Each row is a point on a tangle of strands that fork and nearly touch. The rows are in no order.
Two points are linked if the straight distance between their rows is under 92.6. Some points are linked to none.
lifi: [  8  -5 -22  12  -2 -16 -18   7 -23  24   6 -23 -11 -23  -4  -3 -14 -22
  17 -12  16 -41  -9  10  10  23 -13  10  -3  -5  16   4  40  35 -10   1
  -5   7 -42   1 -20   7]
Lis: [  1 -10 -28   0 -24 -25  -8 -20   2  14  17   8   3  15  -6 -31  -1   5
 -14  15   4  38   8   2 -13 -19   3 -19 -10   1 -20   9 -10  19  -9  -7
   7   1   0 -15 -17  -7]
sopid: [ 16  -1 -12 -32  -8 -12 -28   8 -49  22 -15 -36  10 -17 -22   8 -38   4
   3  -5  16  -3 -11 -26  18   3   5   9   4   0 -18  31   4  61   1  14
  -5  -4 -20  -7  -3  16]
mumi: [ 10   2 -23  -9 -13 -28  -2 -22   0  15  -5  -2   8  -1 -26 -24   7  13
  24   9   0  -6  10 -20  -7   2  -6 -20  -8  -2  10  -6  -7 -14 -27 -11
  -6  -5 -18 -14  19   8]
bupe: [ -8 -23  -5  20 -15  -9   5   7  -3 -27  25  13  18   1  -1 -13  -3 -18
 -37 -16 -10  20 -12  23   4 -10 -16   4   2  14  -7  21  -6   9  34  -1
  29  -1  23  12 -31 -26]
babil: [ -4 -22  -6 -20   6   4  20 -12  -2 -21  11  -4  -1  28   6   6  13   7
  -5  10 -24  22  12 -11  -7 -19 -11 -17   3   5 -18 -21 -26 -25  23 -12
  12  -2  35  13  -9 -17]
Pip: [  8   0  10 -21 -32 -14   2  20 -26   6  26 -25   7  13   1  16 -42 -10
 -22   3  -6   6  -5  15  13  -4   8  19  23 -23  -7  38 -12  34  16   6
  28  18  27 -19 -12  12]
mit: [  5 -24  12  -7   3  -1 -15  -5  -3  -3  12  -3 -25  23  19  13  -3 -21
  23  14  15   2   4  25  14  10   7   2  16   3  -1   9  22  19   0   7
  -4  15 -46  -7  -6   1]
kun: [ -1 -18 -36  13 -22 -32   5 -26 -19  19  44 -14   0  -7 -11  -3  -6 -19
 -17 -11   1   6 -20   1  -2 -22 -28  -8  -1  -1  -5 -16  19  19  12   1
  32  -2  10  20 -43  -8]
tuten: [-20 -20  -6  26  19   1  14  16   1 -21  -8 -10   0   1   5  -8  29 -10
  26  -7 -16 -39  20  19 -10  27 -19   9 -19   6  25 -26  23 -25  16 -22
  -1   2  -6  -3  -5 -29]
lol: [ -1   2 -16   7 -26  -9 -21   3   3  28  -3   8  -4  30   0 -20  -5  13
 -18  17  26  39   8  10  -2  -3  27   1 -12 -12 -24  28 -11  33 -16  11
 -13   2  -5 -30 -14   4]
vem: [-29 -18 -34  39 -23  -5  -7   0  19  24  11 -10  -6  18  -1 -32  15   8
   1   7  19  -1   4  31 -19  12   5   2 -38  -9   1  -5  15  12  -2 -10
   5  17 -15 -23 -36 -15]
kizun: [ 17 -24  13 -31  -4 -23  24 -28 -18 -47  36  11   3 -27  -9 -18  -7 -24
   5   4 -34   0  22 -24 -16 -11 -29 -16   4  11 -13  -6  -2 -12   0  -9
  10 -16  12   9  18  -8]
bugus: [ 33 -13  -7  -3   9 -25 -25 -14 -30 -12  25   8   2 -41 -15  -3  -7 -33
   6 -13  19   5   5  -7   0   0 -10  -3 -13  23  -7   4  33  25 -14   7
  -3  -8 -48   6 -13  -4]
fik: [ -4 -28  10  -6 -15 -10   5  12 -12 -14  31 -24 -22  -3  12 -15 -32 -31
  10  10 -13 -31   0  27   2  25 -16  19  26 -12   5  13  20  41  26  -6
  21  19 -27  -8 -10  -1]
lok: [-27 -11 -10  33  -8   5   4   6  -2  22  21  -2  -4  22   6  33  17   4
 -20 -15  17  -9 -29  31  13  -8 -14   2  -1  -5  16   3   8  -8  25  23
  29  -2  18  24 -44   0]
Reti: [-24  26  25  10  19  36   0  12  20  -4 -46  22  17  28   7 -10  25  22
  -3   0   6  -9  22   5   5  33  20  22 -14   0   5 -15  12  -9  13  -8
 -34   5  13  -6  30   4]
lin: [  4  31 -18 -21  12  -3   8 -13   3  22   4  -2  10 -18  -1  27  -8  16
 -19 -18  -8  16 -38 -16   9 -31  -4  -9   1 -12  11 -19 -25 -33 -22   6
   0 -14  44  51  -9  21]
zas: [ 18  -5   4   8  22  11   7 -24  18 -11 -26  11   8  -6  10  17  21 -10
  28  -5  -9  11   4 -17  -6 -17  -7 -13  -3  29   8 -34  11 -53 -27   7
 -11 -18   8   8  26 -22]
Piz: [ 40   6  15 -30 -21 -11 -21 -30 -13  -9 -13   9   1 -33 -37  -3  -7   5
  22  -4  12   2   6 -36   7  -1   1 -17  18   7  16  15 -15  -3 -30   3
 -21 -12 -54 -23  24   6]
vasi: [  7   9 -20  13  -4   0 -32   7  15  35  -3  17  -9   1  -1 -11   8  13
   4  12  39  35   6   6 -10   5  30  -5 -25   0 -23  12   8  34 -27  14
 -31   1 -52 -13 -12   4]
lagi: [ 40 -13   1 -17  -8 -24 -30 -22 -14  -8   7  12  -6 -38 -22 -10  -6 -14
  22  -7  22  10  11 -20   0   3   3  -9  -9  11  -1  11   8  22 -24   5
 -21  -9 -65 -11   2   1]
bib: [-15 -13  13  19  16  12   4  29  15 -31  -2   1  -4  -4  22 -26  -4 -16
  -1   3  -4 -26  -3  31   3  38   6  18   2  -4  11   9  18  18  18 -15
   5  17 -25  12  10 -17]
sotob: [ 13   8  25 -27   6  -8  17  24  -4 -46 -12  15  11 -24 -21 -37 -23  -1
  -1   6 -29  -9  20 -16  -8  17  -6   8   8  12  -7  18 -22  12  14 -17
   1   5 -11 -26  33   3]
fuzon: [ 25  -9  57 -49 -17  20  -5 -18  -2 -31 -28  -8  -9   8  -9  30 -10   9
  33  11  -9 -15   9 -22  11   8  12  -5  22   7  16 -12 -14 -37 -22   0
  -4   9 -19 -43  41  12]
taga: [-15   0   2  -4  20  49   9  -5  16  -3 -15   1 -20  21  25  34  23  41
 -11  -2  -5  15  -9 -15  -8 -22   1   4 -11  -1 -18 -30 -33 -49  38   8
  -2 -19  67  37 -22   3]
fanem: [ -1   3 -23 -14   5   4  34 -32   9  21  -7 -24 -27   6   3  15   2  22
  26 -13 -30  23 -10 -43  -1 -26  -8 -16 -24   6   0 -42 -23 -35 -19 -35
  -4 -20  27  33  -8   1]
Bov: [  3   0 -32  11 -30 -41  16  -6  -7   0  15  -5  16 -33 -25 -50 -19  -8
  -6   1 -19 -16   5  -7 -24  -4 -29  -1 -13  -9   1   2  -6  18  -4 -18
  14 -10  13 -16  -2   2]
tuza: [ 18  -3 -14 -22 -36 -37  -3   3 -38  19  33 -31  11 -12 -16   9 -41  -5
 -17  -3  -9  -6  -4  -2   2 -12 -17   7   9 -16  -8  19  -1  37   6   6
  25   8  20 -17 -25  16]
puvi: [  2   7 -15  46  35   0 -10 -26  18  12  11  19  -7 -20   5  13  30 -33
  13 -21  10  29 -10  -4  -8 -37  -7 -17  -8  35   2 -24  21 -24 -19   8
  11 -20 -15  30  -3 -27]
pavu: [-19   9   4  27  21  16 -23  -3  31  -2  11  26 -27  13  26  18  44  -6
  16  24  28  39  10  17 -19 -28  13 -16 -10  22 -22  -8  21 -15  -8   9
  -6 -14 -31 -20   3 -10]
mus: [ -1  -5  -2  23  -7   1  -9  34  19  -7  -7  -7  -3 -14  14 -43 -22  -4
 -10  -1   6 -13  -8  17   0  33  19  29  -2 -20  -2  26   2  50   2  -9
  -5  18 -20  -6  10  -7]
Lada: [ -6   2   2  -5  -2   0  -6  13  18   2 -30 -10  -5  -3  -6 -36  -1  19
  34  11   6 -30  14  -2  -3  37  13  13 -10 -18  16   5  -1  17 -11 -19
 -22  14 -39 -24  31  12]
zaz: [-28 -16   1   5  -1   1  31  29 -10 -16  10 -28   4  10   6  15  -2   2
   8  -1 -27 -44  -6  29  -5  20 -27  10   2 -16  26  -5  -5 -24  32 -10
  21   5  27   2 -19   3]
bot: [-15  29  36   1  19  48  12   9  16 -12 -28  18  27  12  16  40   6   9
 -15  -9  -9 -12  -9  14   7  19   0  12   7   5  13  -8   0 -39  13  17
 -28  -1  38  28  18  24]
pefem: [ 19  24  -5  -2  21 -18   7  17 -28   7   1  -9  17 -35  -5  39  -8 -11
   4 -25  -2 -33 -27   5  18   5 -29   6  12  -1  32  -4  18 -12 -14  11
   8  -6   5  27  -2  21]
Dufat: [  8   8 -20 -20 -14 -16   0 -40   3  26  -3   1 -18  16 -14  -2  11  29
  22  22  -1  24   4 -35  -6 -27   9 -36   1   0  -7 -23 -16 -25 -40  -5
  -3 -10 -12 -11  25  10]
bufe: [  3  -3 -17  -8   8 -21  25   9   2   9 -12 -17   2  10 -17 -15  31  20
  15   1 -22 -22  30 -27  -9  18 -10   5  -7 -22  12 -45 -14 -19  15 -27
 -10   0  35 -25  -5 -19]
Ponu: [ -2 -14  11  12  14  -1   9  25  -3 -27  12 -10 -20 -23  22 -18 -18 -34
   7  -5  -8 -48 -12  31   7  31 -10  17  27  -5  18   8  28  27  17  -8
  17  12 -35  13   5  -5]
vanem: [ 17 -26   6 -19   9 -14  30 -11 -15 -47  25  -3   1 -21   5   8  -3 -26
  18  -4 -37 -14   8  -8 -15  -2 -38  -9   6  10   3 -16   0 -37   5  -4
  11 -15  19  11  10 -11]
Gup: [ -4  22  21  -8  12  15   5  24  16 -12 -46   1   3 -13  -6 -40 -13  15
  14   9   0 -34   3 -10   2  37  18  22  13 -17  10  14 -16  17   3 -15
 -10  13 -18 -19  53  14]
folov: [ -3 -12  -9  20 -33 -19  -3  14  -2 -25  20   3  12 -13  -1 -38 -16 -17
 -33  -8  -9  12   0  24  -4   4  -8  19 -10   2  -7  30   1  33  16  -8
  16   8   9 -14 -20 -19]
bugos: [-11   7 -17  -9  -3  10  15 -12  12  21   6   1  -7  16  11  18   1  24
 -23 -13  -7  34 -28 -15   3 -46   0 -16  -4 -11 -11 -13 -38 -23  -6  -1
  17 -13  48  38 -19  15]
zanu: [  1  10 -23  10 -28 -32  18  16 -10  15   1 -24   2 -26 -25 -33 -36  -3
   9   3 -18 -43   3   5 -15  13 -26  15  -2 -19  15  13  -7  25  -4  -8
  17   1  -3 -35  -4  20]
zilak: [-14   1   5  13  14  10   1   4  -3   5  17  12  -2  25  14  45  19  -4
 -20  -2  12  15 -22  19  15 -18 -10  -4  14   7   3   4   3 -18  19  29
  15  -8   9  27 -28   3]
gutil: [-11  27  16  -3   5  21 -15  -4  11   9  -2  35 -11  40  17  22  13  10
 -19  27  23  38  -2   9   4 -12  17  -7   8   8 -26  13   3   4   0  23
 -18  -9 -11 -19   9  19]
gen: [ 34  -3   9 -38 -12 -34   4 -25 -28 -20  36  17  11 -36 -25 -16 -21 -14
 -11   2 -15   8  10 -33  -5 -19 -17 -22  14   9 -11  12 -12   8  -9  -1
   5 -13  -3   7  14   8]
bof: [  0  35 -17  24   7   4 -25   1  26  37 -24  31  11  -9  -9 -14  18  13
   2   0  39  17   9   3  -4   7  20  -6 -23   2   1   7  16   9 -30  11
 -33  -4 -33   3  11  12]
Lalo: [ -3  -8   6 -15   2 -13  35  21 -15 -31  15 -12   4 -10  -5   0 -16 -15
  11   2 -38 -31   6  11 -13  16 -32   5  12  -2  12   0  -7 -13  18 -10
  21   3  11  -8   5   8]
bon: [  6  13   4  -2  17   9   8  15   5 -34 -22  29  41  -7  -6 -29  11   2
 -28  -1 -19  20   5 -12  -2   3   0  -7  -5  21 -10   3 -18 -15  10 -15
 -10  -5  28   6  14 -19]
gabis: [  2 -33 -10   5  13 -16   2 -21   6 -31  18   8  -7  -1  -2 -30  30  -7
  21   6  -9  17  32  -2 -27  -2  -2 -12 -29  20 -15 -36  10 -17  -1 -20
   0   1 -18  -7  -2 -33]
Lozu: [ 17 -18   3 -37 -32 -18 -23  -3  -2  13   9 -11 -10   2 -17 -22 -29   3
  10  13   5   9  16 -13   1  10  12   5   9 -16 -17  34 -20  50  -6   6
 -15  12 -38 -33  -4   8]
pibu: [ -4   1 -29  10   6  -5  25 -37  12  21  10  -6 -18   0   2  11   8  -5
  19 -19 -22  29 -22 -30  -2 -34 -15 -21 -12  15  -2 -30 -11 -25 -21 -23
  12 -26  10  45 -10   1]
gipeb: [-19  -5   6  20  23  47   6  -5  20  -9 -13  13 -19  27  26  39  44  20
  -1   6   0  18  -1  -9 -10 -23  -6  -3  -5  19 -18 -27 -15 -50  40  14
  -1 -24  39  28 -11 -14]
teza: [ -5  26   2   4 -12  17   9   3   0  -1 -20  18  30  23  -1   2   4  26
 -41  -8  -1  27  -3  -6   2 -20  22  -4  -6 -13 -14  15 -39 -17  -3   3
  -2   0  66  -6  10  14]
moreg: [ -1 -32  -8   6 -15  -8 -18   1   1   1  39  -9 -23   8  10 -14 -13 -18
   4  10  12  14   5  28  -8  14   7   3 -11   4 -18   6  26  41   5   5
  -1  19 -49  -9 -36 -13]
bek: [ 24   9  11 -28   4 -14   0   6 -23  -4   5  -6   5 -16  -9  27 -18 -14
  13  -8  -3 -18 -13  -4  18  10 -13   0  25  -1  18  10   7   2  -9   6
   6   3 -18  -1  11  24]
puvot: [ -3   7  33  11  27  44  14   6  12 -27 -33   2  11   8  25  47  23  -4
  11  -5 -13 -14   5  12   3  13 -13   7   2  17  16 -22  11 -56  18  13
 -22  -4  31  22  12  -9]
kaba: [  0  23  12 -41  21  47   5 -16  11  -9 -14  -3  -6   4  20  37   0  33
 -24  11 -16  17  -4 -19  -4 -23  16  -9  -3   6 -15 -38 -43 -57   7   6
 -19  -8  67  24  -1  10]
medap: [ -5 -16  40  24  24  31  10  10  11 -29 -29  -2   1  10  31  42  17 -22
  35  -6 -14 -27   6  24   4   8 -11   5   6  13  34 -17  30 -49   3   9
  -9  -5   9  14  13 -21]
vira: [-25  16  16  39  28  28  -4   6  25   1 -17  23   6   8  18  13  25 -13
   1 -12  13 -10   3  31  11  13   3   8  -3  13  21   5  34 -16   2  10
 -14   1 -17  27   7  -6]
salav: [ 20  -2  19 -24   1   0 -11  -9 -12   2   0  -2 -10  17   5  28  -5 -12
  15   9  13   2  -3   4  24   6   3  -3  24   0   3  13   6   6  -9  14
  -4   9 -29  -9   8  18]
Ret: [  4   2   5 -28 -35 -11   2  -3  -7   1   6  -5  16  31  -8  -8 -22  21
 -22  19 -11  26  26 -10  -4 -24  23  -8   4 -14 -20  31 -40  10  -5  -7
  10  20  40 -39   9   6]
sida: [  0  -9 -38  28 -16 -21 -21 -11 -21  24  25  -9   4  -9 -12 -10  -6 -11
 -31 -11  27  20 -17  12   1 -15  -7   1 -19  13 -17   2  28  37   8   9
  17   2  -3   5 -51 -23]
buzi: [ 35   7   0 -25  -9 -30 -12  -3 -22 -14  12  22  22 -29 -28 -22 -24  -9
 -23   0   1  19   5 -23   4  -9  -2 -14  12  12 -14  29 -11  27  -4   0
  -6  -8 -11  -1   9   6]
rav: [-20  27  27  27  22  32   9  18  13  -1 -20  21  21   7  15  23   8  -6
 -15 -20   5 -25 -19  24  22  21   0  17  16  -2  26  14  23  -7  14  14
 -12   2  12  36  14  13]
Mito: [  9 -20  46 -12  15  20  -8   4   7 -50 -23  14  -7  20  19   8   6 -16
  26  15  -6   5  16  11   8  14  10   5   9  25   0 -12   9 -19   3  -6
 -12  11 -27 -11  32 -13]
vubop: [-15   6 -14   6   8   9   5 -12  10  18  17   8 -17  23  19  38  19  10
 -16   0   5  33 -29  -6   1 -46  -8 -16   7  -1 -15 -13 -14 -23   7  13
  22 -21  24  33 -25   9]
Kar: [ 27  -9  -8  18  26 -22 -17 -22 -14  -8  24  19   5 -27  -3   7  10 -39
   3 -15  14  18  -4   0  -1 -20 -12 -12  -7  33  -1 -10  30  -2 -19  11
   8 -14 -27  19  -9 -16]
ruved: [  0 -19  21 -22 -20  -6   6  20 -13 -11  25 -24  -8  11   9  -2 -43 -20
  -4  14 -16 -10  -1  19   5  14  -1  22  36 -21  -5  31  -6  41  29  -3
  28  23   2 -14   0   8]
Kikar: [-22  13  -6  45  21  24 -28  12  11  47   1  -5 -20   0  17   9  15  -1
  -6 -14  43  -8  -1  30   4  13  24   9 -23   2   0   7  54  36  -7  17
 -15   7 -45  19 -25  -9]
nemal: [ -1  28   9  11   6  15   4  20   8 -15 -26  33  45   3  -3 -13   3   0
 -40 -10  -1  22 -11   2  11   4   8   2   2   6  -1  26 -15  -6   4   0
  -7  -4  35  10  14   0]
nolet: [  2  11   6 -12 -42 -16   7  13 -11   3   3 -25  17  13  -6  -6 -33   7
 -16   8 -15   3  17   4   2  -9  19  21   6 -25 -11  46 -36  17   0 -10
  18  23  39 -42  10  13]
Kana: [ 19  -4  35 -38   1  15   4  -6  -1 -25 -13 -10  -1  10   7  46  -6   0
  22  12 -16  -9   1  -5   6   2   0  -9  16   6  15 -22  -8 -54 -18  12
  -7   5  10 -11  23  13]
Fekof: [  8   2   2 -34  -2   4 -21   1 -36  42 -17 -35  -9   7 -10  22 -26  11
  15  -1  26 -16 -13 -21  26  15  21  15  22 -25  -6  23  -3  49  -5  22
 -10   7 -22 -11   6  32]
tur: [ 22  13 -27 -22 -23 -43   6 -13 -24  30  25 -19  16 -19 -23   5 -27   9
 -18  -4  -7   5 -15 -22   1 -24  -7 -14   6 -22   4   1 -16  13 -16  -2
  19  -3  27   5 -10  19]
Vufu: [-26  16 -33  29   6   1  10  -1  16  32 -30   4  22   6 -11 -20  31  22
   7  -9   6 -22   7   4 -10  16  -8   2 -28 -11  22 -15   9 -21 -12 -13
 -10  -8  17   1   3   1]
raz: [ 26  18  -8 -14   2 -10  -4 -36   2  16   0  18 -11   0  -7  14   7   6
   0   9   0  37 -10 -39   7 -39   5 -38  11  19 -13 -17 -10 -22 -38   5
  -3 -15 -10  11  23   5]
tuz: [-16   1  -1  47  30  16 -18 -10  38   1   3  19 -20  -6  19  11  49 -14
  27   1  18  33  10  13 -27 -36   3 -18 -19  27  -7 -26  23 -33 -22   4
   2 -17 -21  -5   8 -29]
dup: [  7  24  27 -25  -1  10  13  24   1 -14 -26   0  10 -11 -18 -15 -31   7
   4  10 -11 -19  -1 -13   7  20  12  14  24 -11   4  25 -28  10   5  -9
   3  13  -2 -24  41  24]
lifom: [  7  23  21 -33  10  32  -1 -29  15  -6  -8   3 -12   1  22  53   3  15
 -14  16 -11  22 -12 -17   3 -29   8 -22   6  14 -11 -36 -26 -60 -26  24
 -15 -12  35  18  14  15]
Fopos: [  0  21  10 -27 -14  14   2  -5  -4   5  -2  19  13  37   0  19 -10  25
 -40  15   0  35   1  -7   3 -25  24 -19   9 -10 -21  12 -38 -13  -5  11
   1   6  42 -12   9  21]
Sizan: [ -5 -30 -18  -2 -11 -25   3 -22   2 -19  29   8   6   4  -5 -41   9  -5
  -3  11 -13  22  22   2 -21  -8  -9 -13 -20   8 -19 -10   2   7   6 -18
  10   2  -5  -6 -12 -19]
zapa: [-11   7  11   0  -6  16 -16   3   2  21  -3  12 -16  47  16   4  -6  10
 -17  17  29  28  -2  18  11   7  29   9  11 -14 -21  28   4  31   1  21
 -12   4  -7 -19  -2  18]
Nida: [  5  -8 -31   4 -12 -36   4 -15  -1  -3   5  -3   9 -29 -27 -48   1   2
  26   7 -11 -24  19 -16 -26  11 -17  -8 -26  -1   8 -14   2  -2 -18 -22
  -4  -7 -20 -21  10   2]
kaluk: [ 28  13  11 -19   2  -6 -25  19 -10  -6 -14  17  16 -16 -14 -20 -26  -6
 -21   0  18  22  -6 -13  19  10  22   8  12   4 -14  39 -11  46  -1   4
 -15   6 -24  -3  11   5]
Gulek: [ 18  36  -4 -24  25  -7  -3   7 -19  12   2  -3  25 -28  -7  46  -7   5
 -18 -18   5  -4 -33  -2  20 -13 -11   0  10  -7  20  -8   0 -23 -15  22
  -2  -4  27  34  -5  24]
keven: [-45 -21 -12  52  -6  17  -2   9  21  13   9  13  -8  19   4  -1  32   3
 -15  -9  23  -5 -10  38   0  -7  -1  -1 -22  14   7   7   8 -10  32  10
  26  -3   3  14 -39 -23]
lamu: [ 18  16  20 -47   3   5  12   5  -6 -13 -17  -9  10  -6 -27   8   4  30
   6  16 -29 -16  23 -46  -3  11   8  -8   7  -1   6 -31 -29 -43  -3 -13
 -16   9  29 -27  28   4]
Gik: [-32 -32 -15  38  -8   6  -2   6  20 -11  23   0 -10  14   4 -26  24   2
  -4   2  10   6   8  38 -21   8   2  -1 -40  12  -4 -13  13   0  24 -15
  17  13 -18  -5 -38 -36]
kufe: [-13  -5   2  -2  13 -11  23  30  -4  -6 -21 -17  -2  16  -6 -10  25  10
  24   4 -20 -41  31   0  -3  38 -10  20  -6 -16  20 -33   2 -13  22 -26
  -8   7  16 -29   1 -11]
lalu: [-38   4  29  54  29  39  -9   7  30  -7  -8  23 -17  15  31  28  38 -19
   8  -7  17  -1  10  37   0  -9   6   3  -8  26  14   0  34 -28  16  22
  -9  -5 -22  22  -2 -21]
guzo: [ 19   1  41 -30  20  28  16  15  -2 -41 -27 -15   3  -7  14  45   2   1
  21   6 -26 -24   7  -2   3  20  -7   6   9  10  15 -31  -6 -59   5   2
 -19   1  34  -6  22  -2]
sigek: [-30 -16   2  27  -7  14  -5  12  -6  25   9 -21 -25  38  25   7  -8  -6
 -10   4  23 -25 -19  40  21  20  19  17  14 -25   9  18  31  42  22  17
   7  15  -7   5 -27   0]
zego: [-11   7  -3  17  22  22 -33   5  -5  48 -25 -14 -19   1  21   3   4   6
   7 -12  42 -25  -5   7  14  20  32  21   3 -17  -5   9  44  54 -10  23
 -27   5 -36  22   0   8]
tid: [ -6  -6 -16  35   8  -6 -11   8 -11  -3  24  13  14 -12  -4  -2   6 -20
 -39 -21  18  17 -21  22  16  -5  -7   5 -10  20  -3  11  23  19  22  11
  20  -1  -6  19 -40 -28]
vubit: [  0  -1 -25 -23  -1 -16  37 -21   1  15   2 -29  -7  -5 -11 -10  -7  30
  12 -11 -42   6   1 -51  -6 -18  -6 -12 -20 -11   1 -37 -32 -20  -7 -44
  -1 -11  42  22  -1  -2]
Vul: [ -8 -15 -38  16 -15 -23  16 -40  -1  29  36  -8 -13   1  -7  -8   1 -14
   1 -14  -5  19 -24 -13  -7 -30 -22 -18  -8   4  -7 -29   4   5  -6 -18
  31 -12   4  33 -32  -5]
pefe: [ 14 -29 -10   2 -11  -8 -24   5  -2   8  20 -18 -25 -26   4 -19 -15 -19
  24  -6  17 -19   1   6  -7  27   6  11 -11  -6  -6   0  26  51 -11  -1
 -16  20 -70  -6 -20  -2]
rim: [ 13 -15  18 -35 -16  -5 -13   9  -4   2   6 -22 -14  -9  -6 -21 -41 -11
   7  10   3 -11   2  -8   5  16  16  21  38 -26 -19  34 -20  60  12   5
   3  20 -27 -25  10   8]
vigu: [  6  -7  10 -30   0   8 -17   3  -6  28 -20 -29 -18  -7   1  -6 -20   2
  20   2  24 -34 -11 -11  18  26  26  21  41 -39  -2  22  -8  53   2  16
 -13  16 -29 -15  22  21]
bazed: [-36   7 -22  50  -2  14 -13   4  22  46   0   0 -15  12   7 -10  22   5
   2  -7  36 -17  -1  40  -8  14  10   1 -30  -8  14   2  37  13 -11   2
  -7   8 -27   0 -29  -4]
gaful: [ 11  19   2 -52 -17  -2   6 -18  -5   9   5  -4  12  -7 -25   5 -24  42
 -17  17 -22  13   3 -44  -3 -29  19 -29   8 -11  -3  -5 -48 -29 -29  -9
  -2   9  34   0  22  16]
moz: [  6 -16   8  -4 -35 -24   1  10  -3 -32  29  -1   4 -19  -3 -50 -33 -17
 -16   9 -19   4  21  11 -21   6 -11  20 -11  -3 -18  30  -1  47  16 -11
   9  11  -4 -26  -8  -6]
nom: [  3  13  -8   0  17   5  -4 -25  15  -5   3  34  -9  10   9   2  26  -5
  -9  18   3  55  -4 -21  -4 -46   7 -34   3  33 -33 -12  -8 -20 -18   0
  -4 -17  -6   9  15 -12]
Zino: [-25   2 -12  40 -22   3  10  18   0  12  -1  -6  19  10   1   7   6   6
 -28 -29   6 -18 -25  30  12   7  -8  18  -5 -18  23  21  -4  -4  15   4
  22   0  42   8 -23   4]
gera: [ 10   0   8  -3  17  -8   6  16   4 -53  -2  33  25 -33 -11 -43  -3 -14
  -7  -2 -19   5  15  -7 -13  15  -6   0 -13  22  -8   8  -4   1   5 -19
 -10  -3 -15  -2  19 -13]
miza: [-36   5  12  45  26  41  -1  -4  32   0 -10  24 -11  18  22  36  50   2
   5  -1  11  12   4  12 -11 -24  -6  -2  -2  25  -7 -12  11 -43  28  27
  -5 -23  14  21  -3 -12]
dizot: [ 33   1  27 -46 -26  -2 -10 -27 -10 -17 -10   0  -3 -13 -30   9  -9  15
  25   5  -8  -6  10 -36   2  -3   1 -17  21   4  15   4 -23 -27 -31   0
  -6   1 -31 -32  34  12]
Mimal: [ 29  15 -11 -38 -29 -29  -6 -17 -16  28  15  -3  13 -11 -30   1 -31  25
 -20  12  -5  17   0 -38   1 -32  13 -28  16 -15  -1  17 -34   6 -26   1
   5   4  18  -6   8  18]
pamet: [ -4  -5 -25 -11  -3 -25  32   4  -6   4  -1 -26   7  -3 -18 -18   5  23
   7  -5 -37 -19  14 -31 -17  -3 -19   2 -12 -19   3 -29 -27 -15  12 -31
  13  -5  51  -9  -4  -8]
mot: [-28   9  10  13  -4   9  28  37  -4  -2  -6 -20  10  12   9   7 -16   2
  -6  -8 -11 -37 -17  29   6  21  -5  24   9 -31  24  16  -8  -1  20  -7
  21  11  32  -3   0  19]
visu: [-15   5   5  21  15  18 -12  13 -13  31 -14 -17 -10  13  22   4  -9   0
 -13  -9  28 -33 -21  22  25  25  24  25  19 -26   7  20  38  47   8  20
  -4   9  -3  20  -1   7]
Gasig: [ -8 -36  -7  23  26   1   8  -1   4 -27   2  -4  -9   4   5  -7  46 -12
  26  -6 -11 -14  31   8 -17  13 -13   5 -22  15   6 -46  18 -32  21 -19
  -1  -5  -1  -2 -17 -49]
Gumer: [-20  -9 -15  25  11  20  15  13  11  -1 -26   7  16  19   1  -5  39  25
 -11 -17  -3  -2   6  -4  -3   4  -5  11 -18  -2   2 -15 -14 -28  33  -8
   7 -11  56  14 -17 -21]
naru: [ 12  11   6  13  -3   5 -21  27   8   0 -24   7   7 -10   6 -34 -21  -1
 -24  -5  21  12  -7   3  13  24  35  27   3 -19 -13  39  -8  52  -5   0
 -17  12  -8  -4  14   0]
mak: [ -8  25  -1   7  12  10 -18 -10  21   8  -5  39  -8  17  10   6  31   8
  -8  25  24  46   4   0  -6 -26  14 -20  -3  20 -30   0   3 -10 -14  12
 -15 -14 -20 -13  13   3]
Zad: [  4 -18  32   7   6  12  -5  -3  17 -12 -43   1  -8  -2  15  10   8  -9
  56  -7   4 -35  13  10   5  13   2   4   2   4  36 -16  36 -24 -30  -5
 -13   0 -31 -19  32  -4]
gar: [  2  14 -24  18  -7 -20   8  25 -17  23  -8 -20  -3 -30 -10 -15 -24 -16
  10 -11   2 -55 -15   9   3  26 -25  13   6 -13  29   6  22  30  -5  -7
   7   3 -24  -6  -7  18]

A fork is a point with three links, a tip a point with one. Leave the first point through the second and follow the links. Name the first fork or tip that comes.
pefe / moreg -> lok
lagi / bugus -> mak
Gasig / tuten -> moz
pamet / bufe -> lol
gipeb / miza -> puvot
Gup / dup -> Pip
teza / nemal -> Lada
kaluk / naru -> ruved
bot / rav -> lifom

A fork is a point with three links. Follow the links from the first point to the second and name the forks in between, in order.
pefe / tuz -> mak
lifom / guzo -> puvot
sotob / buzi -> Pip > ruved
vasi / Dufat -> lol > mak
Zino / nolet -> ruved > Pip
Mimal / nemal -> Pip
lin / Kikar -> lok
Fekof / lok -> rim > ruved

Follow the links from the first point to the second, and from the first to the third. Name the last point that the two ways share.
vigu / bon / zilak -> ruved
mot / zego / mumi -> lok
Gik / tuza / lin -> lok
pamet / Piz / gar -> mak
Lozu / Zino / gera -> ruved
Mimal / Lozu / Gup -> Pip
nemal / gaful / buzi -> Pip
bek / puvi / bof -> mak
